Points, in no order, along strands that fork, close into loops and pass close to each other.
In the rows, zero is written as 128.
Points whose rows are less than 105 apart are linked; no others are. Some points are linked to none.
j95: [ 88 133 110 121  94 173 126  95  88 109  89 137 128 130 175 134 153 178
 164 171]
j884: [128 141 166  97 132 114 164 122 141  92 102 126 170 130 152 151 143 121
 160 122]
j854: [103 112 185 123 122  84 160 124 101  82 138  83 125 149 116 124  97 111
  84 105]
j874: [ 92 149 162 131 118 104 179 149 122 103 153  77  80 126 121  90 166 108
  95 123]
j712: [109 174 123 132  79 142 133  88 102 123  95 144 145  94 102 137 190 139
 143 170]
j935: [177 156  90 178 138 135 116 167  93 125 108 169 104  75 109 108 121 172
 155  91]
j946: [122 138 154 102 116 128 149 155 109 147 147 128 164 104 178 132 217  99
 142 101]
j606: [ 69 149 116 162 110  91 121  99 124  90 119  41 164 131 125 164  86 103
  92 168]
j187: [149 135 121 173 139 108 111 144  91 147 124 168 114  81 126 126 115 150
 139  65]
j293: [128 150  93 157 140 122  75 116  70 196 172 172 100 131 104 132 177  91
 152 120]
j346: [ 66 134 171 122 149 122 137 135 142 142 147 122  66 167 166 130 164 122
 123 137]
j15: [ 66 116 128 121 136 121 108 118  97 169 147 126 105 150 115 146 229 100
 159 141]
j249: [125 129 104 106 109 144 103 154  95 168  93 141 160 110 182 118  92 140
 165 171]
j936: [213 169  80 188 127 159 104 158  87 118 145 163 109  96 124  77 131 139
 158 101]
j387: [134  86 150 168 100 127 106 164 128 118 192 120 115 117  70  95 132  58
 146  61]
j351: [118 115 124 111 160 114 117  91 120  78  95 127 157 174 108 155 104 107
 164 157]
j652: [115 129 152 149 118 130 147 150 167 124 107 118  87 119  38 112  88 133
 106 123]
j896: [141 158  93 111 114 138  98  94 109 160 117 143 155 124 157 131 121 119
 174 183]
j670: [124 136 134 190 149  97 121 129  84  91 158 134 101 110 115  96 175 100
 119  78]
j594: [126 137 116 142 164  99 115 119  97 115 181 150 104 118 129 101 222  91
 113  93]
j810: [ 88 129 163 142 142 155 136 176 157 120  75 122 111 138 159 124 115 130
 153 147]
j235: [169 116  76 116 121 169 117 133 110 137  81 149 143  93  85 125  92 178
 120 176]
j723: [137 119 105 187 141  91 130 106 102  73 139 105 101 106  75 104  75 145
  49 112]
j658: [154 185 149 163 141  99 154 121 176  78 114 116 137  91 115  99 139 141
 127  75]
j347: [189  74  90 117 198 117 128 153 132 112 102 124 166 151 115 142  64 152
 137  97]
j967: [101  99  79 160 133 145 162 140 118 115  80  90 151 101 125 166 136 188
  80 166]
j978: [156 161 131 154 155 124 129 100 141 121 139 166  92 135  88 104 147 130
 128 110]
j458: [168 125  93 147 144 102  83 113 111 163 173 167 108 148 153 101 101 105
 129 106]
j526: [105 124 114 132 174 128 132 108 104 102  82 155  83 160 160 125 138 157
 141 151]
j841: [156 148 106 167 160 129  98 142 182 121 125 144 109 120 112 107  71 129
 140  99]
j852: [184  97 103 131 188  99 113 108 115 101 120 149 132 136  99 132  85 146
 115 100]
j944: [154 137  98 157 153 110  80 106  69 141 182 184  89 135  98 114 195  82
 118 106]
j912: [113 159 115 118 101 129 104 108 121 191 125 156 127 119 139 132 154 102
 158 151]
j299: [194 161  95  88 117 156 116 104 158 143 139 156 114 143 133  80 128 107
 150 145]
j966: [146 128 139  69  78 154 145 104 173 179 147 150 146 136 168 155 136 167
 127 154]
j181: [111 108 114 100 120 139 122 152  92 186 107 127 153 141 186 166  71 141
 160 173]
j376: [ 77 134 152 144 103 110 135 157 118 138 173  71 104 108  46 108 175  55
 106 117]
j121: [ 82 127 134 154 107  92 115  63 107  87 145  78 149 144 156 160  89 113
  89 160]
j448: [ 77 125 124 101  87 144 117 113 128 196 138 130 132 126 134 153 207  98
 174 158]
j622: [121 133 115 138 147 128 109 179  87 188 114 161  97 124 132  97  93 135
 189 108]
j795: [169  94 129  54 129 139 130  98 120 121 173 154 138 174 133 111 170 101
 126 133]
j589: [182 110  46 165 167 140  98 121 148 135 118 140 139  97 114 123  92 177
  77 121]
j257: [112 101 139  94 113 110 104  74 157 167 192 138 116 173 134 152 190  94
  92 140]
j911: [152 150 102 122 158 129 114 168 125 193 116 151 124 120 132 105  86 174
 181 110]
j791: [198 183  85 136 149 131 110 138  75 134 149 184  99 124 109  80 163 130
 178 108]
j853: [160 127 118  60  89 163 123 122 174 175 152 154 125 151 143 100 131 122
 141 166]
j432: [159 114  82 143 161 114  79 143 148 181 123 137 157 119 157 149  60 149
 122 103]
j857: [ 95 123 112  92 120 142 130 113 115 175  97 125 142 161 191 171 111 198
 170 157]
j341: [ 83 112 204 105 128 154 151 140 118  81 135  76 118 178 137 187  88 111
 120 142]
j695: [110 149 180 100 117 152 157 149 136  82 115  97 175 153 178 171 140  81
 165 140]
j577: [ 70 116 199 130 136 100 151 150 118  97 126  79 133 162 107 168  94  89
 129 133]
j449: [ 78 125 141 130 100 161 145  96 139 109 126 118 115 156 185 131 140 162
 125 161]
j711: [150 124 116 130 109 143 113 109 103 114 133 147 132 112 116  90 124 107
 102 159]
j794: [129 129 145 150 109 103 145 147 103 187 111 173 106  84  97 127 137 164
 137  95]
j972: [199 143  75  96 160 132 146 116 169 101  87 147 164 118 146  98 140 170
 149 130]
j440: [ 96 132 117 141 118 143 137 129 169  84  77  83 166 121 118 152 111 138
 136 169]
j489: [113 196 147 190 137 100 169 141 164  92 127  89 104  84 127  77 146 138
 106  90]
j510: [131  80 154  91 109 147 130 205 110 188 134 157  86 131 130 115 114 118
 147 109]
j434: [121 107 163 114 126 135 101 137 162 175 178 134  99 176 167 145  81  90
  94 126]
j222: [206 110 104 129 137 106 126 104 119 106 153 173 120 119 114  87  96 151
 133  78]
j918: [154 138 131  83 107 139 145  70 152 129 165 141 130 143 167 111 191 126
 126 132]
j51: [158 123 144  80  97 130 128 138 130 160 148 140 154 107 134 115 173  93
 155  99]
j547: [109 150 160 143 103 148 125 164 179 139 128 150  98 102  76 110 110 109
 132 103]
j560: [ 70 109 180 104  91 138 146 100  93 104 153  93 151 176 150 193 125 117
 135 155]
j391: [ 79 155 154 155 101 115 125 136 161 170 178 104 109 111  56 127 166  67
 135  96]
j371: [117 121 138 186 139  81 122 135  73 118 132 144 103 102 109 112 115 119
 124  70]
j66: [124  70 114  61 130 135 107  95 131 149 189 135 112 178 118 130 191  93
 110 144]
j690: [ 82 156 164 123  63 117 155 116 123 128 115 108 144  93 111 143 159 120
 137 152]
j916: [177 139 143 169 126 118 138 144 161  95 139 133 128  89 123  75 131 139
 134  60]
j82: [102 108 142 139 137 114 148 119 148 108 102  95 114 124  55 150  85 161
  96 153]
j239: [150 102  71 153 139 134  94 117 136 151 105 133 160 119 137 148  87 146
  88 124]
j536: [118 114 167  64  92 161 143 108 172 168 162 140 126 178 164 178 159 148
 136 143]
j287: [133 108 135 120 140 108  88 154 136 179 122 135 153 139 163 172  46 136
 128  96]
j13: [181 109  88  90 143 143 126 133 104  88  93 118 193 121 146 118  91 124
 164 144]
j402: [117 137 185  87 115 143 150 110 170 147 190 121 120 176 190 174 161 116
 120 118]
j225: [138 146  83 158 197 151 122 164 152 117  70 134 122 111 178 108 114 157
 145 128]
j417: [168  92 146  81 131 116 154  81 114  79 154 144 142 147 129 111 137 114
  99 126]
j587: [101 156 161 148 111 106 155 176 109 127 166  53 111  98  94  96 179  77
 105 106]
j380: [145 113 155 121 130 114 169 154 166 106  83 125 158  91  88 155 104 175
 125  83]
j468: [153 151  79 134 169 148 112 170 145 166  75 135 145 106 134 115  93 169
 179 132]
j433: [132 138 133 119 143 162 134 190 155 131  66 123 149 126 144 132  93 139
 182 145]
j496: [207 157  79  98 175 137 126  94 164 125 124 169 126 145 149  88 119 149
 146 137]
j527: [ 71 136 165 116  85 177 156 120 141  88 151  70 122 169 159 124 126 153
 103 160]
j431: [ 84 152 127 159 133 116 121 109 148  98  88  82 183 117 148 166  96 114
 142 166]
j762: [128 114 162 104 104 134 165 159 172 150 100 149 120  98 109 148 132 183
 114 114]
j291: [168 144  79 167 158 124 106  96 129  95 132 140 112 102  91 124  96 156
  50 132]
j788: [ 85 126 137 130 156 113 127  82 122 134 123 168  70 174 160 122 161 133
 130 138]
j601: [ 98 143 116 141 139 112  87 142  86 190 134 153 103 127  92 128 212  79
 169 116]
j864: [ 58 107 160 129 135 114 129 129 111 149 157 107  94 153 120 136 204 105
 115 118]
j178: [138  89 171 109 134  98 136 120 106  90 149 132 131 158 127 117 109  91
 101 108]
j953: [175 119 128 102 111 132 126 168 118 172 153 137 165 107 127  88 143  88
 190  78]
j93: [110  70 133 121 130 152 134 158 106 106 110  75 153 133 147 174  62 143
  61 168]
j279: [111  81  93 143 140 166 129 162 125 116  84 105 189  99 143 166  97 141
  87 178]
j513: [140 128 144 157  99 106 118 121 119  92 167  96 138 101 136  91  98  89
  51 110]
j542: [114 141 155 148 110 145 119 152 170 173 150 138 109 123  64 115 164  88
 146 114]
j580: [100 185 153 139  95 134 156 115 215 130 130 101 105 116 125 123 140 145
 120 131]
j807: [176  95  82  94 157 113 112 152 116 123 101 127 206 123 131 143  66 140
 158 117]
j98: [ 61 135 170 151 156 134 129 163 152 141 122 126  83 156 160 141 124 105
 122 121]
j477: [133 109 163  97 127 133 120 150 145 179 141 139 119 159 188 171  71 122
 115 122]
j400: [ 91 103 166 120  94 128 106  89 100 116 147 107 156 174 148 173  88  86
 108 163]
j251: [125 119 102 102 141 154 135 110 170 101  77 113 165 130 111 154 129 178
 134 165]
j289: [156 150 102 103 122 157 160 108 183 119 101 139 149 132 146 139 148 193
 145 147]
j103: [152 114 110 152 114 120  94  96  95  90 140 120 147 107 123 105  95  87
  58 146]
j694: [209 115 119 140 111 126 126 138 130  88 161 151 126  90 106  82 119 132
 139  58]
j487: [133 133 136 136 100  79 163  70 102  86 148  83 126 111 102 122 131 169
  52 130]
j983: [104  95 139 135 160 127 166 133 113  65 113  56 171 141 137 184 100 151
  78 153]
j47: [ 94 167 158 166 128 125 170 151 132 108 126 120  74  98 108  94 173 127
 118 120]
j749: [108 127 149 114 110 121 141  99 136 102 116 124 153 131 189 165 137 150
 120 148]
j409: [124 123 115 148 134  57 142 101 116  74 132  70 104 104  99 121 101 165
  41 112]
j472: [102  93 115 145 178 114 143 120 124  69 107  89 120 151 105 140  90 154
  81 160]
j915: [114 102 155 113 148 132 124 193 111 177 128 154 100 151 141  85 118 114
 181 105]
j706: [115 103 150 116  84 128 147 154 118 178 101 155 109  97 101 143 125 182
 127 123]
j673: [114 142 139 165 120  97 110 135 107 143 131 142 153 104 115 123 151  52
 164  94]
j280: [144 108  83 115 121 188 146 125 152  93  63 122 144 104  77 128 119 169
 122 182]
j870: [120 117 136 111 131 112 102 109 171 176 172 161  99 169 123 137 132  78
 118 113]
j879: [128 144  98 155 175 116 137 144 110  93  78 152 106 115 152 113 126 162
 150 127]
j960: [173 139 106 136 125 137  96 156 103 176 160 150 147 120  95  88 136  83
 205  95]
j296: [133  86 102 140 198 104 111 103 130  92  96 125 132 163 100 146  92 143
  85 141]
j122: [153 147 162  90  99 124 150 100 174 119 175 128 159 148 198 153 177 105
 113 114]
j659: [ 92 150 174 109  97 174 153 129 155  75 150  74 143 164 156 149 167 101
 145 153]
j152: [171 155  75 131  98 153 103 118  97 138 109 168 111  96 113 108 114 147
 117 173]
j899: [108 157 108 112  83 168 136 111  92 140  83 154 119 116 115 129 167 168
 167 194]

A tip is a point with one link. Name the tips that can be reached along the links from each point below, in the order of the rows.
j187 => j791, j857, j510, j380
j103 => j513, j487
j376 => j967, j13
j749 => j690
j51 => j946, j960

A fork is a point with three links, a tip a point with one. Leave the first point through the second and follow the links. Name the first fork or tip that comes.
j417; j178 => j251
j477; j287 => j487
j972; j496 => j795
j542; j391 => j852

A piece is two or more points that can be reached from each other along the links. Count, over all rows, the pieces, the separate loops (a circle has one, a figure eight two, a Y none), the forks (points with three links) and the tips (points with one).
pieces => 5
loops => 4
forks => 9
tips => 11
